Each row is a point on a landscape with many valleys, with its height.
From any point a ball rolls to the lowest of the 2 points nearest to it. It stops when none of these is lower. Distance is the straight distance between rows; heights are no part of it.
Q_533: 102; 101; 102; 118; 81; 138; 164; 87; 72; 121; 103; 117; 66; 103; 111; 129; 124; 96; 82; 76; 96; 118; 90; 90; 74; 78; 119; 102; 85; 157; 112; 127; 103; 64  (h 720)
Q_545: 87; 68; 82; 126; 101; 113; 137; 79; 102; 120; 70; 125; 60; 112; 75; 119; 104; 56; 68; 83; 94; 123; 103; 83; 74; 68; 80; 90; 89; 113; 115; 118; 100; 91  (h 197)
Q_943: 110; 75; 79; 117; 102; 138; 102; 82; 81; 96; 100; 124; 130; 104; 83; 40; 67; 109; 133; 81; 102; 86; 107; 103; 57; 115; 96; 104; 167; 123; 108; 84; 111; 98  (h 453)
Q_171: 116; 63; 100; 172; 122; 128; 107; 60; 93; 119; 42; 80; 75; 103; 88; 93; 80; 91; 64; 118; 103; 121; 96; 84; 123; 64; 91; 89; 129; 94; 109; 72; 103; 117  (h 279)
Q_453: 63; 75; 43; 129; 108; 65; 97; 100; 130; 123; 65; 145; 75; 94; 72; 135; 99; 67; 69; 87; 88; 142; 112; 92; 89; 79; 73; 84; 50; 81; 110; 95; 99; 89  (h 798)
Q_568: 137; 57; 102; 65; 92; 109; 79; 81; 93; 70; 140; 88; 88; 83; 52; 113; 71; 34; 87; 79; 98; 76; 127; 96; 144; 91; 101; 82; 108; 100; 97; 89; 119; 109  (h 666)
Q_512: 104; 77; 108; 157; 129; 136; 113; 67; 85; 112; 65; 105; 104; 128; 87; 69; 90; 113; 102; 112; 105; 108; 93; 99; 80; 84; 93; 98; 150; 114; 100; 90; 84; 81  (h 430)
Q_429: 57; 121; 92; 106; 125; 66; 116; 93; 118; 116; 49; 92; 83; 110; 110; 114; 137; 140; 61; 132; 90; 120; 95; 105; 62; 87; 98; 98; 70; 91; 107; 105; 68; 106  (h 446)
Q_373: 77; 96; 61; 62; 91; 55; 81; 141; 148; 102; 101; 138; 97; 92; 96; 136; 110; 79; 82; 114; 81; 115; 87; 107; 94; 117; 88; 112; 32; 58; 96; 110; 122; 107  (h 383)
Q_26: 131; 121; 122; 60; 55; 102; 80; 126; 94; 88; 144; 52; 125; 98; 108; 92; 91; 77; 110; 83; 95; 74; 95; 101; 135; 123; 83; 124; 123; 73; 79; 98; 110; 124  (h 458)
Q_50: 111; 85; 95; 93; 102; 104; 66; 110; 111; 84; 113; 120; 122; 98; 84; 76; 81; 89; 134; 95; 99; 95; 103; 100; 97; 113; 89; 97; 116; 78; 101; 98; 117; 106  (h 628)
Q_99: 121; 71; 100; 112; 147; 113; 68; 77; 108; 80; 91; 68; 103; 102; 74; 92; 86; 91; 83; 95; 98; 82; 115; 82; 118; 84; 77; 88; 126; 69; 88; 74; 84; 132  (h 552)
Q_416: 84; 135; 113; 93; 84; 85; 93; 131; 116; 117; 107; 132; 112; 93; 128; 106; 117; 130; 132; 116; 103; 115; 85; 111; 91; 113; 124; 101; 68; 99; 109; 126; 108; 80  (h 231)
Q_995: 70; 138; 113; 114; 113; 56; 97; 95; 108; 105; 84; 144; 124; 78; 122; 97; 111; 163; 112; 140; 106; 131; 81; 127; 76; 106; 143; 85; 73; 98; 113; 109; 71; 68  (h 341)
Q_299: 108; 90; 114; 139; 116; 158; 123; 71; 71; 106; 93; 82; 107; 125; 101; 80; 98; 120; 106; 110; 102; 86; 78; 98; 84; 93; 107; 102; 138; 128; 89; 96; 82; 74  (h 503)
Q_983: 71; 132; 99; 71; 77; 80; 108; 131; 102; 115; 100; 87; 85; 101; 145; 140; 160; 133; 85; 84; 86; 106; 104; 90; 67; 90; 104; 104; 51; 121; 101; 125; 100; 102  (h 397)
Q_506: 57; 103; 63; 118; 122; 63; 110; 96; 117; 115; 39; 85; 63; 105; 107; 125; 132; 134; 40; 115; 85; 142; 109; 98; 78; 80; 86; 93; 58; 78; 101; 87; 84; 122  (h 457)
Q_367: 95; 146; 139; 83; 125; 78; 89; 113; 107; 110; 76; 43; 100; 121; 146; 116; 139; 144; 73; 133; 118; 78; 89; 103; 103; 97; 101; 94; 81; 102; 95; 93; 53; 106  (h 655)
Q_483: 122; 61; 95; 112; 115; 129; 94; 59; 93; 73; 122; 77; 101; 88; 61; 100; 66; 68; 90; 75; 103; 79; 118; 88; 139; 82; 108; 81; 132; 108; 91; 71; 95; 112  (h 584)
Q_560: 107; 136; 138; 90; 125; 102; 85; 108; 97; 94; 88; 17; 115; 131; 132; 100; 120; 138; 77; 127; 110; 65; 87; 104; 114; 100; 93; 97; 113; 89; 84; 77; 53; 107  (h 659)
Q_439: 73; 83; 68; 155; 104; 90; 118; 91; 110; 137; 64; 159; 80; 96; 83; 119; 94; 78; 89; 78; 112; 148; 111; 87; 88; 71; 92; 89; 83; 116; 119; 102; 100; 72  (h 774)
Q_524: 118; 97; 119; 115; 110; 105; 128; 92; 103; 105; 101; 60; 67; 105; 140; 144; 127; 108; 46; 91; 104; 96; 98; 80; 137; 75; 96; 81; 66; 114; 96; 105; 84; 116  (h 768)
Q_15: 129; 54; 95; 90; 102; 98; 77; 90; 100; 74; 127; 116; 90; 69; 49; 112; 63; 33; 118; 74; 108; 90; 125; 97; 137; 92; 101; 80; 107; 111; 106; 89; 132; 91  (h 650)
Q_222: 129; 90; 120; 70; 58; 118; 113; 101; 81; 76; 152; 88; 96; 92; 90; 101; 73; 61; 111; 80; 105; 87; 99; 104; 147; 111; 118; 103; 114; 109; 93; 108; 130; 90  (h 387)
Q_844: 126; 89; 80; 62; 108; 106; 54; 110; 106; 89; 112; 96; 121; 81; 71; 62; 87; 94; 108; 85; 91; 57; 127; 92; 79; 116; 71; 114; 125; 48; 92; 78; 98; 152  (h 302)
Q_826: 53; 126; 105; 64; 101; 69; 105; 105; 117; 119; 66; 101; 112; 116; 112; 87; 129; 112; 91; 177; 88; 90; 85; 128; 40; 118; 92; 131; 85; 85; 100; 116; 93; 109  (h 280)
Q_137: 115; 78; 93; 138; 105; 125; 117; 93; 83; 89; 117; 131; 111; 102; 83; 81; 49; 93; 143; 74; 125; 113; 97; 101; 95; 101; 121; 100; 141; 140; 114; 87; 119; 58  (h 769)
Q_804: 124; 100; 124; 88; 99; 134; 102; 89; 89; 82; 133; 36; 112; 112; 121; 116; 93; 94; 77; 92; 108; 70; 92; 94; 144; 88; 102; 83; 110; 95; 78; 93; 72; 106  (h 637)
Q_977: 123; 50; 96; 161; 113; 127; 127; 47; 88; 117; 62; 93; 64; 100; 75; 115; 79; 58; 62; 103; 108; 124; 107; 85; 133; 62; 99; 88; 117; 114; 106; 79; 106; 110  (h 203)
Q_716: 114; 105; 123; 76; 71; 115; 134; 113; 97; 109; 121; 84; 77; 109; 128; 132; 124; 77; 80; 89; 95; 87; 84; 88; 104; 90; 101; 98; 72; 120; 99; 132; 109; 94  (h 753)
Q_912: 93; 116; 102; 105; 82; 121; 140; 101; 76; 118; 109; 105; 69; 97; 140; 141; 146; 120; 81; 64; 84; 114; 102; 84; 77; 79; 112; 99; 68; 151; 107; 129; 100; 82  (h 735)
Q_481: 83; 137; 141; 101; 97; 135; 96; 103; 74; 117; 84; 65; 125; 130; 127; 79; 121; 126; 116; 147; 91; 64; 90; 112; 66; 114; 104; 116; 124; 118; 93; 104; 81; 85  (h 598)
Q_304: 122; 68; 95; 133; 93; 127; 159; 62; 72; 111; 108; 124; 60; 104; 78; 129; 72; 68; 80; 85; 122; 130; 104; 95; 118; 74; 139; 96; 103; 162; 117; 98; 108; 53  (h 681)
Q_237: 91; 107; 102; 143; 137; 75; 90; 98; 119; 109; 56; 101; 87; 97; 109; 110; 109; 136; 81; 117; 108; 129; 96; 94; 125; 82; 106; 79; 75; 83; 111; 92; 87; 107  (h 493)
Q_909: 73; 133; 102; 107; 96; 70; 92; 117; 121; 114; 101; 169; 118; 79; 123; 105; 113; 147; 123; 117; 105; 138; 87; 122; 81; 113; 144; 92; 61; 107; 115; 118; 94; 64  (h 298)
Q_629: 95; 117; 106; 79; 83; 82; 86; 128; 112; 105; 106; 118; 121; 110; 114; 84; 109; 104; 133; 134; 97; 103; 88; 115; 90; 128; 96; 120; 97; 72; 98; 116; 118; 101  (h 163)
Q_129: 56; 140; 105; 62; 98; 61; 105; 119; 118; 114; 78; 90; 99; 103; 130; 118; 141; 136; 84; 142; 99; 99; 89; 112; 61; 108; 108; 112; 57; 95; 100; 111; 82; 103  (h 428)
Q_908: 51; 109; 61; 95; 119; 42; 99; 105; 119; 103; 65; 83; 66; 97; 121; 148; 138; 144; 44; 98; 90; 141; 116; 103; 83; 87; 91; 91; 36; 77; 92; 88; 85; 118  (h 464)
Q_296: 131; 85; 75; 86; 64; 113; 118; 89; 64; 89; 132; 127; 107; 81; 73; 38; 67; 80; 133; 61; 91; 82; 119; 104; 97; 142; 102; 129; 162; 117; 99; 90; 141; 122  (h 382)
Q_822: 110; 103; 96; 95; 82; 150; 106; 96; 89; 75; 137; 88; 133; 84; 87; 66; 58; 103; 120; 63; 94; 67; 96; 98; 116; 112; 114; 100; 150; 129; 96; 80; 94; 104  (h 682)
Q_33: 82; 130; 114; 68; 84; 85; 92; 122; 112; 117; 88; 100; 116; 120; 118; 85; 125; 103; 116; 155; 93; 92; 89; 116; 71; 127; 91; 131; 95; 83; 96; 118; 107; 112  (h 234)
Q_385: 132; 64; 94; 93; 122; 131; 83; 61; 98; 73; 119; 55; 103; 88; 65; 98; 78; 72; 69; 79; 94; 67; 124; 84; 130; 80; 90; 86; 130; 84; 83; 67; 79; 137  (h 569)
Q_298: 98; 129; 129; 122; 142; 75; 82; 99; 106; 93; 69; 55; 98; 107; 122; 102; 113; 156; 81; 128; 112; 102; 92; 105; 133; 93; 107; 79; 96; 79; 104; 78; 71; 113  (h 526)
Q_219: 126; 70; 78; 91; 80; 124; 105; 87; 78; 77; 128; 127; 114; 76; 67; 59; 49; 76; 130; 59; 100; 84; 118; 100; 98; 118; 111; 108; 153; 126; 110; 83; 134; 102  (h 343)
Q_623: 68; 71; 45; 154; 103; 73; 105; 90; 120; 143; 57; 163; 81; 85; 66; 129; 87; 51; 84; 78; 106; 149; 117; 86; 101; 73; 79; 84; 71; 99; 118; 86; 100; 76  (h 788)
Q_813: 52; 143; 106; 84; 118; 56; 113; 103; 106; 115; 57; 78; 92; 106; 133; 116; 150; 152; 69; 146; 94; 101; 94; 112; 58; 95; 108; 104; 65; 106; 103; 105; 61; 102  (h 437)
Q_325: 113; 118; 96; 90; 62; 116; 96; 123; 93; 76; 140; 103; 133; 74; 95; 62; 68; 99; 147; 58; 93; 78; 98; 102; 131; 137; 103; 114; 144; 105; 97; 89; 128; 116  (h 629)
Q_18: 132; 103; 110; 61; 49; 114; 101; 107; 83; 79; 150; 73; 115; 88; 89; 85; 79; 68; 109; 72; 91; 74; 102; 102; 140; 121; 95; 121; 131; 86; 83; 102; 119; 122  (h 429)
Q_736: 90; 123; 126; 109; 131; 86; 81; 102; 111; 92; 80; 79; 116; 113; 110; 92; 109; 141; 106; 132; 107; 94; 87; 105; 100; 100; 104; 85; 98; 82; 102; 98; 70; 95  (h 506)
Q_735: 119; 63; 69; 102; 104; 96; 61; 105; 101; 83; 114; 143; 122; 75; 65; 76; 60; 68; 141; 76; 106; 93; 119; 99; 100; 112; 90; 91; 123; 89; 105; 90; 127; 99  (h 656)
Q_336: 112; 90; 118; 108; 120; 104; 84; 104; 113; 87; 109; 88; 103; 104; 96; 105; 88; 92; 110; 94; 108; 94; 95; 89; 123; 92; 95; 81; 99; 89; 98; 98; 95; 100  (h 587)
Q_727: 91; 84; 91; 99; 115; 95; 74; 98; 114; 105; 82; 135; 122; 112; 85; 69; 95; 100; 118; 132; 99; 108; 97; 117; 66; 110; 88; 99; 112; 76; 107; 105; 95; 95  (h 346)
Q_88: 81; 122; 97; 114; 135; 55; 93; 103; 124; 103; 60; 93; 79; 91; 120; 122; 124; 145; 64; 119; 102; 128; 98; 100; 118; 87; 106; 84; 53; 82; 108; 91; 76; 118  (h 478)
Q_878: 80; 90; 86; 103; 113; 86; 92; 105; 127; 114; 75; 144; 103; 112; 94; 92; 108; 100; 102; 131; 95; 117; 92; 107; 66; 102; 91; 96; 86; 81; 110; 115; 92; 88  (h 290)
Q_402: 109; 105; 105; 93; 81; 112; 84; 121; 95; 81; 126; 108; 128; 92; 97; 71; 79; 98; 146; 81; 100; 89; 97; 105; 109; 123; 97; 106; 129; 92; 96; 99; 123; 107  (h 596)
Q_264: 92; 115; 96; 73; 89; 75; 66; 118; 112; 95; 106; 119; 142; 103; 104; 65; 98; 113; 134; 136; 94; 96; 95; 129; 86; 140; 93; 120; 109; 58; 93; 96; 114; 116  (h 240)
Q_57: 76; 127; 121; 94; 129; 78; 75; 101; 106; 81; 85; 77; 138; 108; 101; 70; 97; 148; 116; 144; 104; 89; 94; 127; 87; 112; 106; 90; 117; 73; 102; 85; 64; 101  (h 485)
Q_790: 121; 42; 68; 132; 118; 118; 95; 58; 85; 94; 97; 124; 111; 85; 47; 75; 44; 67; 114; 63; 115; 96; 132; 92; 93; 90; 100; 88; 161; 132; 108; 68; 107; 93  (h 651)
Q_72: 81; 99; 85; 139; 92; 123; 152; 91; 82; 129; 79; 132; 65; 107; 102; 126; 121; 101; 86; 67; 98; 138; 99; 88; 56; 70; 104; 99; 89; 146; 118; 120; 100; 66  (h 737)
Q_340: 107; 102; 108; 120; 99; 150; 114; 90; 81; 80; 122; 83; 124; 103; 101; 79; 72; 117; 127; 78; 104; 82; 84; 99; 109; 104; 116; 91; 139; 125; 93; 88; 90; 83  (h 708)
Q_5: 111; 116; 129; 74; 101; 87; 91; 132; 122; 99; 113; 80; 95; 110; 125; 127; 116; 98; 93; 98; 110; 91; 87; 88; 119; 94; 93; 88; 63; 90; 95; 115; 94; 105  (h 327)
Q_810: 98; 113; 123; 113; 99; 161; 111; 82; 67; 109; 98; 63; 117; 128; 117; 79; 110; 116; 111; 127; 89; 66; 77; 103; 74; 105; 102; 110; 138; 125; 86; 100; 83; 80  (h 554)
Q_257: 110; 89; 74; 41; 96; 62; 68; 128; 135; 104; 97; 132; 101; 100; 86; 103; 113; 67; 93; 132; 85; 99; 94; 112; 93; 124; 65; 139; 67; 38; 85; 106; 121; 132  (h 380)
Q_301: 109; 54; 95; 144; 109; 125; 143; 57; 95; 120; 69; 116; 61; 111; 70; 116; 84; 52; 64; 91; 104; 119; 105; 88; 102; 63; 94; 91; 112; 126; 112; 107; 99; 88  (h 127)
Q_918: 116; 83; 109; 133; 123; 125; 91; 75; 99; 72; 118; 64; 105; 92; 92; 105; 71; 93; 96; 79; 108; 89; 104; 88; 155; 86; 107; 74; 120; 100; 86; 72; 89; 109  (h 605)
Q_345: 83; 112; 82; 100; 115; 64; 103; 116; 120; 102; 97; 98; 68; 89; 130; 154; 137; 126; 68; 71; 96; 129; 119; 83; 111; 77; 94; 82; 35; 105; 101; 109; 97; 114  (h 789)
Q_501: 115; 109; 130; 112; 125; 103; 90; 105; 110; 92; 101; 58; 96; 115; 125; 113; 107; 117; 84; 100; 111; 88; 90; 89; 134; 88; 99; 80; 93; 93; 90; 94; 75; 106  (h 563)
Q_316: 115; 88; 101; 143; 107; 152; 128; 76; 73; 87; 118; 99; 113; 108; 92; 88; 60; 119; 125; 80; 116; 97; 88; 99; 105; 94; 129; 97; 142; 145; 97; 83; 96; 62  (h 736)
Q_76: 115; 121; 98; 82; 63; 65; 78; 138; 96; 85; 142; 116; 127; 87; 96; 74; 95; 85; 152; 81; 96; 98; 102; 106; 148; 149; 82; 127; 113; 61; 80; 108; 131; 123  (h 263)
Q_691: 75; 111; 75; 50; 85; 51; 92; 147; 144; 101; 105; 111; 91; 93; 116; 144; 125; 96; 81; 98; 92; 112; 90; 98; 96; 107; 91; 110; 26; 69; 95; 121; 117; 111  (h 366)
Q_21: 125; 63; 81; 77; 71; 135; 112; 73; 74; 72; 140; 107; 100; 83; 59; 73; 50; 68; 110; 69; 100; 81; 118; 105; 120; 107; 130; 106; 146; 132; 104; 83; 125; 94  (h 300)
Q_486: 117; 116; 128; 83; 77; 90; 83; 136; 107; 89; 137; 104; 105; 90; 117; 114; 89; 86; 135; 80; 110; 96; 90; 94; 137; 111; 106; 95; 75; 91; 97; 118; 123; 92  (h 354)
Q_663: 54; 107; 70; 88; 60; 92; 124; 119; 85; 119; 100; 103; 67; 112; 119; 134; 146; 107; 95; 75; 72; 130; 111; 96; 34; 85; 96; 113; 59; 111; 101; 134; 125; 87  (h 766)
Q_864: 86; 87; 81; 160; 104; 114; 144; 87; 91; 141; 60; 151; 72; 107; 89; 112; 93; 89; 91; 76; 115; 149; 100; 88; 76; 69; 100; 97; 101; 135; 122; 104; 96; 66  (h 756)
Q_212: 113; 120; 107; 84; 59; 134; 106; 118; 89; 74; 149; 74; 135; 78; 101; 83; 63; 98; 123; 61; 96; 73; 90; 103; 141; 123; 115; 103; 136; 117; 89; 90; 102; 102  (h 658)
Q_464: 115; 107; 125; 78; 84; 120; 95; 112; 97; 101; 119; 83; 110; 116; 112; 90; 102; 87; 118; 108; 97; 78; 86; 98; 98; 111; 90; 113; 115; 87; 95; 115; 111; 106  (h 520)
Q_561: 81; 104; 83; 78; 119; 78; 62; 95; 102; 84; 93; 117; 154; 92; 83; 40; 87; 134; 114; 147; 93; 87; 107; 135; 54; 133; 94; 99; 130; 60; 104; 76; 83; 119  (h 432)
Q_859: 74; 133; 130; 85; 119; 104; 94; 98; 95; 116; 66; 69; 114; 131; 118; 82; 128; 125; 98; 166; 100; 72; 89; 117; 58; 107; 93; 116; 111; 100; 100; 107; 74; 97  (h 627)
Q_542: 69; 127; 90; 78; 127; 37; 94; 115; 129; 99; 77; 84; 80; 90; 134; 141; 137; 154; 52; 108; 105; 121; 104; 105; 107; 91; 105; 88; 35; 87; 98; 92; 71; 120  (h 470)
Q_811: 112; 86; 85; 95; 117; 134; 77; 87; 100; 88; 105; 98; 129; 91; 71; 51; 82; 106; 106; 80; 91; 67; 117; 92; 71; 110; 84; 100; 153; 88; 100; 76; 87; 130  (h 360)
Q_155: 123; 39; 80; 150; 122; 113; 99; 48; 88; 104; 84; 112; 94; 84; 45; 98; 51; 55; 104; 76; 117; 113; 130; 89; 125; 80; 102; 84; 150; 127; 103; 61; 108; 88  (h 630)
Q_411: 65; 134; 103; 87; 116; 78; 67; 101; 103; 72; 97; 91; 161; 90; 97; 50; 87; 153; 127; 143; 100; 81; 99; 135; 76; 127; 109; 89; 132; 76; 109; 77; 70; 104  (h 462)
Q_393: 113; 69; 82; 109; 109; 150; 101; 64; 82; 90; 106; 101; 122; 96; 70; 52; 69; 99; 105; 75; 96; 69; 110; 93; 71; 98; 97; 100; 166; 119; 99; 81; 93; 111  (h 402)
Q_258: 111; 115; 127; 130; 135; 100; 76; 101; 105; 78; 95; 43; 107; 105; 119; 105; 96; 137; 82; 99; 111; 93; 96; 89; 157; 92; 103; 76; 105; 78; 89; 69; 77; 117  (h 545)
Q_140: 96; 102; 97; 67; 105; 75; 93; 132; 135; 97; 102; 100; 87; 99; 112; 136; 116; 86; 83; 98; 103; 101; 94; 86; 113; 92; 86; 92; 45; 80; 101; 118; 103; 109  (h 349)
Q_781: 68; 139; 115; 108; 110; 78; 106; 103; 101; 119; 78; 122; 104; 98; 129; 105; 132; 157; 105; 133; 104; 118; 91; 113; 69; 99; 127; 92; 76; 116; 113; 116; 75; 77  (h 370)
Q_620: 103; 73; 104; 168; 131; 119; 109; 65; 91; 122; 40; 99; 85; 120; 85; 79; 94; 107; 76; 121; 103; 119; 91; 91; 98; 70; 89; 98; 137; 94; 109; 87; 88; 104  (h 350)
Q_254: 74; 113; 87; 90; 60; 104; 136; 125; 97; 125; 101; 124; 75; 102; 119; 120; 135; 93; 104; 88; 80; 113; 97; 92; 56; 95; 98; 117; 68; 118; 114; 142; 131; 84  (h 755)
Q_886: 127; 82; 111; 79; 52; 109; 148; 92; 67; 97; 129; 131; 70; 105; 81; 81; 82; 47; 116; 93; 96; 111; 96; 112; 116; 116; 113; 130; 120; 126; 108; 124; 156; 74  (h 514)
Q_433: 65; 111; 101; 93; 113; 81; 101; 100; 119; 116; 67; 115; 108; 116; 106; 92; 123; 122; 94; 154; 94; 107; 87; 115; 54; 102; 99; 101; 84; 87; 109; 116; 83; 89  (h 241)
Q_199: 128; 90; 99; 50; 88; 89; 82; 116; 103; 105; 111; 103; 100; 108; 90; 82; 111; 61; 112; 113; 92; 86; 102; 97; 94; 119; 60; 139; 106; 50; 88; 113; 124; 138  (h 313)
Q_319: 72; 159; 144; 67; 110; 66; 94; 117; 93; 114; 68; 49; 108; 111; 149; 111; 140; 147; 90; 159; 116; 74; 90; 119; 74; 112; 113; 115; 80; 113; 99; 105; 52; 101  (h 649)
Q_754: 135; 83; 93; 88; 58; 94; 130; 86; 55; 89; 139; 132; 90; 97; 75; 51; 79; 57; 136; 75; 91; 101; 112; 113; 115; 142; 98; 136; 151; 114; 94; 108; 157; 100  (h 420)
Q_230: 96; 80; 73; 97; 125; 92; 54; 95; 111; 90; 90; 129; 134; 100; 76; 56; 83; 112; 115; 124; 97; 98; 109; 117; 66; 112; 85; 96; 125; 63; 102; 83; 91; 111  (h 394)
Q_562: 124; 55; 95; 130; 114; 124; 110; 54; 89; 84; 115; 94; 88; 93; 60; 107; 59; 64; 96; 83; 112; 102; 119; 96; 139; 78; 116; 83; 127; 126; 99; 79; 107; 86  (h 603)
Q_465: 107; 88; 104; 119; 152; 88; 62; 93; 120; 81; 78; 77; 103; 105; 84; 94; 91; 106; 89; 112; 105; 99; 105; 93; 129; 88; 82; 84; 104; 65; 94; 78; 80; 121  (h 534)
Q_181: 100; 100; 104; 128; 147; 69; 70; 104; 128; 95; 80; 89; 93; 90; 98; 116; 95; 112; 92; 115; 110; 117; 104; 91; 148; 90; 96; 75; 69; 74; 99; 80; 90; 111  (h 513)
Q_873: 104; 82; 91; 125; 83; 131; 172; 73; 70; 117; 103; 128; 50; 102; 87; 135; 98; 72; 68; 73; 107; 132; 101; 94; 91; 69; 126; 97; 90; 165; 121; 115; 107; 60  (h 701)
Q_688: 67; 127; 85; 65; 73; 66; 101; 140; 121; 108; 108; 112; 87; 91; 136; 141; 142; 118; 94; 82; 86; 121; 101; 95; 80; 101; 105; 108; 34; 95; 100; 126; 116; 102  (h 384)
Q_186: 66; 152; 142; 87; 122; 84; 97; 95; 84; 113; 55; 48; 111; 125; 134; 95; 136; 144; 89; 171; 104; 63; 90; 121; 64; 107; 108; 116; 101; 111; 104; 98; 53; 95  (h 640)
Q_11: 70; 139; 110; 76; 81; 89; 108; 129; 111; 121; 92; 94; 91; 106; 137; 118; 144; 124; 96; 118; 90; 98; 90; 99; 64; 103; 105; 115; 62; 111; 101; 129; 99; 99  (h 413)
Q_418: 80; 106; 83; 129; 115; 80; 112; 102; 110; 112; 73; 100; 67; 92; 121; 137; 134; 125; 63; 77; 93; 138; 112; 83; 103; 71; 99; 80; 58; 105; 108; 103; 95; 114  (h 784)
Q_379: 121; 119; 126; 57; 78; 90; 80; 133; 110; 97; 121; 67; 113; 113; 115; 104; 107; 81; 110; 107; 103; 77; 87; 97; 115; 115; 79; 121; 99; 69; 87; 111; 107; 122  (h 487)
Q_516: 78; 102; 79; 126; 98; 99; 130; 96; 94; 116; 82; 101; 61; 105; 114; 141; 136; 111; 67; 65; 85; 134; 116; 83; 74; 66; 93; 88; 65; 120; 107; 119; 100; 97  (h 778)
Q_732: 104; 119; 90; 80; 74; 60; 64; 134; 106; 90; 130; 130; 141; 93; 100; 68; 96; 101; 150; 110; 95; 104; 96; 123; 124; 155; 90; 123; 105; 57; 79; 99; 126; 119  (h 178)
Q_614: 113; 75; 102; 135; 130; 96; 77; 92; 117; 89; 100; 105; 95; 88; 82; 115; 80; 83; 109; 90; 115; 111; 106; 86; 141; 84; 95; 72; 90; 95; 100; 88; 104; 94  (h 611)
Q_848: 118; 90; 108; 105; 105; 144; 102; 74; 86; 69; 134; 49; 117; 98; 99; 99; 76; 97; 85; 79; 104; 71; 98; 93; 144; 90; 109; 82; 129; 104; 78; 80; 74; 107  (h 623)
Q_534: 125; 79; 67; 83; 111; 122; 67; 94; 105; 89; 112; 109; 120; 64; 60; 49; 72; 96; 101; 64; 92; 48; 131; 78; 74; 118; 85; 96; 140; 76; 104; 71; 92; 150  (h 329)
Q_698: 124; 96; 110; 96; 56; 101; 146; 93; 59; 106; 129; 134; 81; 110; 92; 64; 98; 59; 138; 93; 89; 105; 94; 113; 108; 135; 96; 145; 133; 121; 96; 127; 156; 88  (h 467)
Q_215: 114; 117; 124; 85; 62; 115; 101; 122; 87; 94; 134; 85; 114; 102; 113; 84; 90; 93; 138; 91; 96; 88; 85; 106; 117; 123; 101; 118; 121; 99; 88; 112; 123; 100  (h 558)
Q_538: 73; 141; 122; 120; 94; 108; 111; 105; 84; 129; 81; 137; 115; 103; 125; 89; 125; 152; 130; 131; 103; 114; 87; 118; 54; 110; 130; 106; 95; 139; 118; 123; 92; 61  (h 422)
Q_796: 59; 102; 67; 100; 85; 84; 111; 105; 87; 111; 96; 100; 62; 112; 122; 148; 147; 121; 80; 59; 78; 146; 124; 94; 47; 71; 91; 94; 53; 108; 98; 120; 104; 93  (h 772)
Q_31: 122; 76; 108; 149; 109; 130; 133; 67; 82; 103; 105; 116; 78; 102; 90; 113; 74; 86; 102; 87; 121; 121; 97; 95; 116; 75; 126; 90; 110; 141; 106; 98; 104; 61  (h 653)
Q_4: 117; 51; 68; 123; 118; 102; 75; 85; 94; 87; 104; 137; 115; 78; 54; 82; 51; 62; 131; 68; 117; 100; 126; 94; 101; 101; 93; 85; 132; 116; 109; 75; 119; 89  (h 671)
Q_695: 126; 90; 95; 55; 103; 95; 55; 115; 112; 89; 113; 90; 114; 96; 83; 83; 94; 82; 111; 102; 97; 74; 110; 98; 94; 112; 67; 121; 111; 45; 89; 92; 107; 139  (h 276)
Q_97: 99; 104; 108; 86; 65; 113; 143; 112; 92; 113; 116; 112; 66; 101; 114; 127; 122; 77; 95; 80; 87; 107; 87; 89; 85; 89; 108; 106; 72; 129; 111; 139; 124; 85  (h 740)
Q_753: 127; 74; 112; 134; 111; 125; 116; 67; 91; 91; 120; 90; 80; 95; 87; 122; 73; 78; 95; 81; 120; 108; 105; 96; 149; 78; 126; 79; 104; 127; 98; 88; 104; 80  (h 625)
Q_779: 116; 95; 116; 80; 81; 115; 140; 98; 96; 103; 122; 68; 65; 109; 132; 149; 129; 84; 50; 84; 97; 85; 96; 84; 119; 77; 100; 85; 61; 121; 96; 123; 93; 104  (h 761)
Q_442: 96; 84; 75; 70; 101; 70; 76; 124; 138; 105; 92; 141; 100; 100; 87; 111; 105; 70; 96; 123; 89; 107; 91; 102; 91; 110; 77; 110; 60; 61; 103; 115; 113; 107  (h 407)
Q_305: 119; 118; 108; 78; 62; 66; 77; 147; 111; 89; 138; 120; 116; 87; 109; 101; 93; 80; 145; 89; 103; 106; 89; 102; 150; 136; 93; 118; 79; 69; 88; 118; 136; 106  (h 336)
Q_377: 118; 64; 94; 110; 121; 94; 67; 98; 111; 79; 113; 116; 102; 78; 64; 111; 70; 57; 122; 80; 112; 96; 115; 88; 132; 90; 89; 76; 98; 95; 102; 88; 115; 93  (h 632)
Q_611: 106; 133; 133; 84; 84; 93; 94; 135; 111; 108; 118; 95; 105; 101; 136; 116; 121; 119; 120; 103; 107; 98; 83; 95; 107; 105; 115; 96; 71; 105; 100; 124; 100; 91  (h 291)
Q_667: 105; 107; 92; 39; 84; 69; 89; 125; 125; 115; 96; 112; 97; 112; 100; 96; 130; 69; 98; 135; 87; 91; 92; 107; 89; 127; 58; 153; 83; 50; 86; 121; 123; 135  (h 352)
Q_156: 122; 122; 130; 86; 101; 124; 90; 105; 95; 89; 120; 13; 122; 123; 135; 110; 105; 114; 72; 103; 108; 63; 84; 98; 126; 96; 90; 92; 115; 90; 74; 86; 58; 106  (h 648)
Q_876: 75; 155; 128; 99; 76; 105; 110; 117; 86; 131; 89; 122; 105; 100; 141; 102; 139; 142; 131; 130; 96; 99; 89; 111; 65; 117; 126; 117; 83; 137; 107; 130; 103; 75  (h 471)
Q_9: 127; 75; 97; 69; 65; 131; 114; 80; 76; 70; 153; 93; 91; 93; 70; 97; 56; 56; 101; 81; 106; 88; 112; 110; 147; 105; 139; 97; 119; 125; 98; 93; 123; 82  (h 345)

Call two points neighbours if one is among the 2 nearest of the other. Go from one point of each pair to the other, from neighbour to neighbour, staying as low as possible. Name the highest point that can't be avoided.
Q_301 and Q_21 -> Q_4
Q_629 and Q_301 -> Q_560
Q_629 and Q_732 -> Q_264
Q_695 and Q_629 -> Q_442
Q_629 and Q_433 -> Q_826
Q_416 and Q_732 -> Q_486

For each start below, name the point where the ball stops.
Q_298 -> Q_433
Q_367 -> Q_301
Q_215 -> Q_21
